Points, in no order, along strands that fork, close into loops and pass close to each other.
Two points are linked if the straight distance between their rows is under 51.6. Some points are linked to none.
j_813: [  1  -3 -15 -16   3 -13 -16  -6 -33  -4  -9 -13  -6   0 -14   9   0  -8
  -8  11  16  -3  -8]
j_932: [  1  -6 -33 -15   8   0   4   6 -21   6 -10  -2 -14   3  -7   4   2 -18
  -5  13   6 -10 -10]
j_202: [  4  12  25  16 -14  -7 -45   3   6 -17   6  -2  31 -14  19   3  -1   7
  -6  -9  12  10  12]
j_430: [  6   6  12 -11  -7 -10 -30  32  22  17   2   1  11  -2   9 -19  -6   7
 -28 -19 -15 -10  17]
j_899: [-13 -16 -11  25  23 -11  23   6 -25 -36   0 -18   3   2 -14  10   3   0
  26  12  -2  -8 -11]
j_382: [ 18  -8   4  29   2  14  35 -14   6  -4  23  12  -6   7   0  -2  13  12
  22   8  -7  16 -35]
j_282: [ -7  11  17  10  -8  19  13 -39  20  38  14   9 -16  -3   8  11   6  16
 -12   7  11  18 -13]
j_978: [ -1   3  -8  12  14  20 -11   1  26  -3   5 -10 -15   6  20  -8  30  -9
  13  12  15   5 -10]
j_71: [ 13   4  -4  -9 -26  18 -11  16  14   3   2   8  -4 -11  -2 -16  -3  -9
 -12 -10 -10  22 -10]
j_263: [  9   6  15   8 -19   4 -37  15  14 -18  -6   0  25  -7  11 -14  18   7
   6 -14   9   1  -1]
j_131: [  4   8   8  -7   5   0 -27 -16  20  33   7   0 -16  -2  25   4   2  13
 -22   7  27  21   2]
j_159: [-16   5   7   5   8 -10   5 -16 -14 -34  -9 -10   6   4  -8   3   6  10
  16  -7   8  -2  -2]
j_227: [ 15  -2  -7  -4  -5   2 -27  -7  -4 -15   1  -5  -1  -4   6 -16  18  -1
  -5   8  19  17 -19]
j_136: [ 10 -10 -11   1   5  24  15   2   4  16   3  -2 -23   0  -1   3  -2 -21
 -20   8  19  21   3]
j_360: [ -6 -11 -29  -5   8 -18 -10 -23 -31  24 -17 -19  -1 -18 -22  15 -12 -12
  -4   2  -2 -36  13]
j_957: [  4   6  13  -7  -7   8 -41  24  12  19  -5 -14  15  -1   8 -10   9  -2
 -17 -24   3 -19  18]
j_629: [ -2   7   5 -39  11 -16  -2   2  -1  20  -3  18 -19  -4  10  -1 -22  20
 -24   2   7   4  14]
j_308: [-11  11  19  24 -11  24   5 -23  46  36  12 -11 -16  -7  21   6   6   8
  -3   5   2  16  -3]
j_89: [ 12   6  21  -5 -28 -10 -12   0  26   6  10  21  15  -5  16 -14  -5  14
 -13  -2 -18  10  -1]
j_213: [ 14 -12 -10 -15   0 -11  34  27   8   5   8  22 -15  -1   0  -8 -19  -3
  -7  11 -15   9 -10]
j_173: [-13  10  12  19  14  18  21   1  28 -21   7   3  14  10  10  -1  17   1
  38  -7  -5  -3   6]
j_522: [-10   1  -4 -29  -2  -8   7   4 -17  21 -13   3  -2   2 -17   7 -18   6
 -16 -11 -20 -22  24]
j_630: [ 10  12  21 -25   3 -11 -23 -15  14  27  -4  20  -8  -2  22  -1 -10  27
 -24   2  14   3   6]
j_439: [  6 -16  -1  29  -3   4  48  22 -15 -23  10   6  22   1  -6   8 -12  -6
  16   2 -14   6  -1]
j_651: [ -5   6  16  -9   6   7 -10   0  31  11   6  -1  -1  11  19  -5  -4   0
 -10  -5  -4  -1  10]
j_645: [  5 -10 -28 -28  15   2  25  10 -18  24 -17   8 -17  -6  -9   3  -9  -5
  -5   7   5 -17   4]
j_919: [ -9  14   8  -8   6  23 -16 -18   4  12  -4 -20 -12  12   5   7  11  -5
 -11  -7  31   9  14]
j_858: [-10   7  -5 -20 -18   3   7 -15 -23  13 -19   6   8   1 -29   4  -5   0
  -7 -21 -13 -27  16]
j_496: [-19   9  14  -7   1 -12 -33   1 -18  -8 -15 -23  18  -2  -3   0  -5   0
   4 -16  -7 -23  17]
j_371: [ 17 -18 -22 -11   8  -2  54  30  -3  12 -11  19 -19   5   1  -8 -19  -3
   3   1 -10 -10 -13]
j_975: [-14  10   0  15   0  21   2  16  15 -20  -2  -3  19   9   3  -3  21 -16
  34 -22  -6 -17   6]
j_527: [ -7  15  21  -2   0   0 -43  10  -1   6 -12 -19  27   4   5   6  10  -2
  -4 -35   8 -31  23]
j_116: [ -9   2   3  36   7 -22   1  -7  -6 -31  33   6  20 -10   4  20   8  14
  12  18  -5  17 -12]
j_380: [ -3  -1 -28   7  -8  28  -9   7  -4  15   0 -18   0 -13 -13   9   5 -40
  -7 -19   7  -2   7]
j_728: [  6 -14   5  25   7   0  44  -8  -7 -13  19   8   5  14  -5  18 -11   8
   7  13  -9  10  -3]
j_160: [ 11  -4 -21   6  -9  37  22   9   0  20  -1 -10 -12   1 -16   6   7 -30
  -5  -5  12   5  -1]
j_744: [  3  11  -2 -10  -7  19 -27 -14  -1  -3 -17 -12   0   8  -3 -12  26  -2
   1 -21  26 -15  -6]
j_675: [  5   5  -7   2 -17  24 -23   6  -2   5   1 -10   0 -11  -7  -8   8 -26
 -11  -7  10  13  -1]
j_328: [ -6   7  12  -1  -9  26   4  -8  42  35   6  -6 -27  -6   4  -7  -1   4
 -10 -16  -1  17   9]
j_94: [ -3 -13 -11  29  26 -28   3   1 -30 -35  15 -18  -2  -5 -12   6   0   8
  13  34  -3   7 -14]
j_509: [  0  -4   7 -11   4 -29 -32  31  18   4   4  -4   3  -2  19 -10 -15  -1
 -17   3 -17   0  14]
j_132: [ -2  -6 -17  -7 -14 -21 -10  -8 -27  -3 -24  -1   5 -13 -22  -8 -18  -3
   9   3 -29 -36 -11]
j_623: [ -9  16  11 -16 -17  12  -8  -4  -7   5  -8   0  17   8 -12  -1   3   1
  -7 -27  -3 -10  14]
j_702: [ 11  -8   3  28 -16  21  39   7   0 -21  14  12  17   1 -16   0  -7 -14
  15  -7  -6  20  -2]
j_499: [ -8  -1 -16  37  11   4 -14  17   4 -35   9   0  22 -12  -1   4  21  -8
  29   1  23  19 -15]
j_435: [ 14   7  23  19 -28   7 -26   9  29   0   7   8  17  -9  17 -18  10  10
   1  -6 -11   8   1]
j_438: [  0  11  17 -17  -3  13  10 -18  16  11  -1   8  -6  12   4  -3  -1  10
  -3  -6   6   7   7]
j_58: [ -4 -15 -19   5   0  -3  18  -2 -31   8  -3 -20   0  -3 -11  23 -16 -23
 -18  13   8 -10  21]
j_470: [ -6   6  19  24  -6 -19 -24  -1   5 -21  23   9  30 -10  14  11   1   7
   2  10   6  20  -3]
j_589: [  1  -1 -15  -9  25   8  -3  -1   0   8   7  -9 -25  11   8   7   7 -22
 -10  15  24  17   4]
j_229: [ -4   8  -3  37  -4   9 -28  13  13 -27  -5 -10  25 -10   6  -8  27  -4
  27  -7  28  12  -2]
j_228: [-13   4   1 -29  18 -22  -8   0 -10  12 -17  -2 -21  -4   3  -5 -20  16
  -3   9  -5 -13  14]
j_765: [  8   0  15  19 -30  14  15  -5  17   1  25  10   4  -9  -2  -3 -10  -4
  -6  -3 -13  33  -5]
j_255: [  4  -8   9  21   5  10  48 -16  10  11  26  21  -5  13   8  15   1   9
  10  16 -14  13 -20]
j_35: [  2  -6 -10 -26  -8 -11  23  16 -18   3 -21  20  -4   0 -16  -7 -13   4
  15  -7 -36 -34  -6]
j_51: [  8  -1  13  11 -26   6  21   8  -9 -11  17  12  17  -5 -16   2 -14  -9
  -7  -7  -9  20   9]
j_345: [  5   9  15 -23 -23  -4 -18  -1   2   2  -5  14  11  -1  -2 -13  -5  14
 -14 -17 -13   0   5]
j_751: [ 14  -6 -13 -12 -18  -6  13 -11 -31 -17 -20   7  -2   0 -22  -8   5   3
   4   3   4  -5 -22]
j_225: [ -9   2  11  -3  -1 -25 -39  23   2  -6  -5 -13  11  -6  14  -4  -7  -3
   5  -7 -19 -14  22]
j_353: [  9  12  21  -5   2  17 -32 -17  10  13 -13 -20   0   7  10  -3  23   9
 -10 -14  32  -3   3]
j_69: [ 15  -5 -11  -5  -6   4  13  18  23  11  10  19  -9  -8   5 -16 -19  -5
 -23  -7 -13  24  -5]
j_700: [ -8   1 -16  11   4   7  12  19  -8 -33  -5  -3  15   4  -3   1  10 -24
  35 -12  -4 -11 -10]
j_462: [  4 -22 -12  16  20 -23   5   6 -32 -14  12 -20  -6   0 -12  13 -17   1
 -11  35  -5  10   3]
j_486: [ -1 -12 -14  -7  30 -13   5 -11 -10   4  10   0 -27  11   6  11  -1   1
 -11  32  14  12  -5]
j_588: [ 17  -2  11  -1 -25 -11 -22 -10  -3 -11   6  16   1  -8   5  -6   6   6
  -4   4   0  21 -21]
j_949: [-16   4  -2  31  18 -22 -11  -1  -5 -41  15  -8  22  -6   2  11  16   7
  25  13  15  14  -6]
j_776: [ 25 -10   0  -7 -21  -8   7  -7 -13 -13  -2  25  -5  -4  -8 -10   0   7
  -1  14  -3  15 -28]
j_177: [  8  -5 -14 -33   8  10  46  11   3  22 -16  25 -25   3  -7  -6 -12   4
  -1  -2   0 -15   2]
j_446: [  2   4  13   4 -14  19  30  -7  24  14  18  12  -2   0  -6  -2 -24  -3
 -21  -8 -18  28  12]
j_861: [ -1  -9 -16  -3 -10 -23  -5 -12 -39 -17 -22 -12  -3  -8 -23  -4  -3   5
   0   8  -4 -22 -14]
j_955: [ -2   2 -15 -35  15   3 -23  15   7  26 -23  -1  -7  15   9  -9  13   7
  -5 -12   6 -27   1]
j_873: [-11   5  15  -3  20 -17 -16 -15  10   0   6  -8   5  13  25   4   2   6
  -4   6   6  -2  11]
j_970: [  5  -7  -3 -21  -4   4  36  -1  -8   6 -21  19  -6  14 -14  -6  -5  -1
  13   0 -15 -17  -1]
j_355: [-18  -4   9  14  32 -26   5   4  20 -11  15   0  -4  10  31   8  -1   8
  25  27 -19 -13  -3]
j_168: [-19   9   9 -24  16 -14   1  -6 -20  12 -21  -4  -8   8 -12   2 -22  10
   4   0 -19 -27  26]
j_904: [  0  -6 -29 -26  -7 -14 -23 -11 -30  16 -19  -7  -2 -15 -18   7  -2 -10
 -14  -4   8 -23  -3]
j_750: [  1  -3  -2 -16 -15 -16  -2   4 -18 -15 -18  13   6   3 -13 -13  -7   7
  13  -7 -30 -21  -6]
j_422: [ -6   7   8 -10  -6  17  22  -1  12  16   4   4  -7   6 -10   1 -13  -2
 -19 -15  -2  14  23]
j_644: [ -7 -16  -3   5  34 -23  18  -7 -15  -4  16 -11 -15   7   0  18 -11   4
  -5  41  -9   9   2]
j_56: [-16   0   9  22  24  -5  29 -12  11 -30  14   2   4  14   6   9  10   9
  38   8  -8  -7  -7]
j_390: [  1   4 -17  -6  -4   5 -20  -8 -11 -24 -14 -14   2  -1  -9 -10  21  -8
   3 -10  26  -7 -22]
j_276: [ -1 -15  -8  24  36  -7  41  -3  -5 -30   4  -2  -7  13  -2  13   7   6
  37  14  -6  -7 -17]
j_268: [ -2  10  18  14   1  18 -17 -23  34  41   6 -16 -23  -3  27   4  17   9
 -15   6  24   8   0]

A piece is all that can be reached along the links. How many separate loops has the piece of each point below (a circle has one, a figure eight two, a Y none), and how many tips (points with one link)?
j_470 => loops 0, tips 3
j_932 => loops 1, tips 3
j_446 => loops 0, tips 2
j_430 => loops 1, tips 0

A fork is a point with three links, a tip a point with one. Leave the first point through the second and follow the links. Name the first fork or tip that comes.
j_486, j_589 => j_177
j_69, j_71 => j_700
j_435, j_89 => j_308
j_651, j_438 => j_382
j_131, j_630 => j_229

How many points has the smallest loop of links through each point below? Write 0 if it is on no loop.
j_813 => 9
j_496 => 6
j_486 => 0

Name the points in between on the shortest way along the links from the first point to the second, in order.
j_94, j_813 => j_462, j_644, j_486, j_589, j_136, j_160, j_380, j_675, j_71, j_69, j_213, j_371, j_177, j_645, j_932
j_229, j_282 => j_499, j_949, j_116, j_470, j_202, j_263, j_435, j_89, j_345, j_623, j_858, j_522, j_168, j_228, j_629, j_630, j_131, j_268, j_308
j_255, j_873 => j_728, j_439, j_702, j_51, j_765, j_446, j_422, j_438, j_651
j_213, j_744 => j_371, j_177, j_645, j_932, j_813, j_861, j_751, j_776, j_588, j_227, j_390
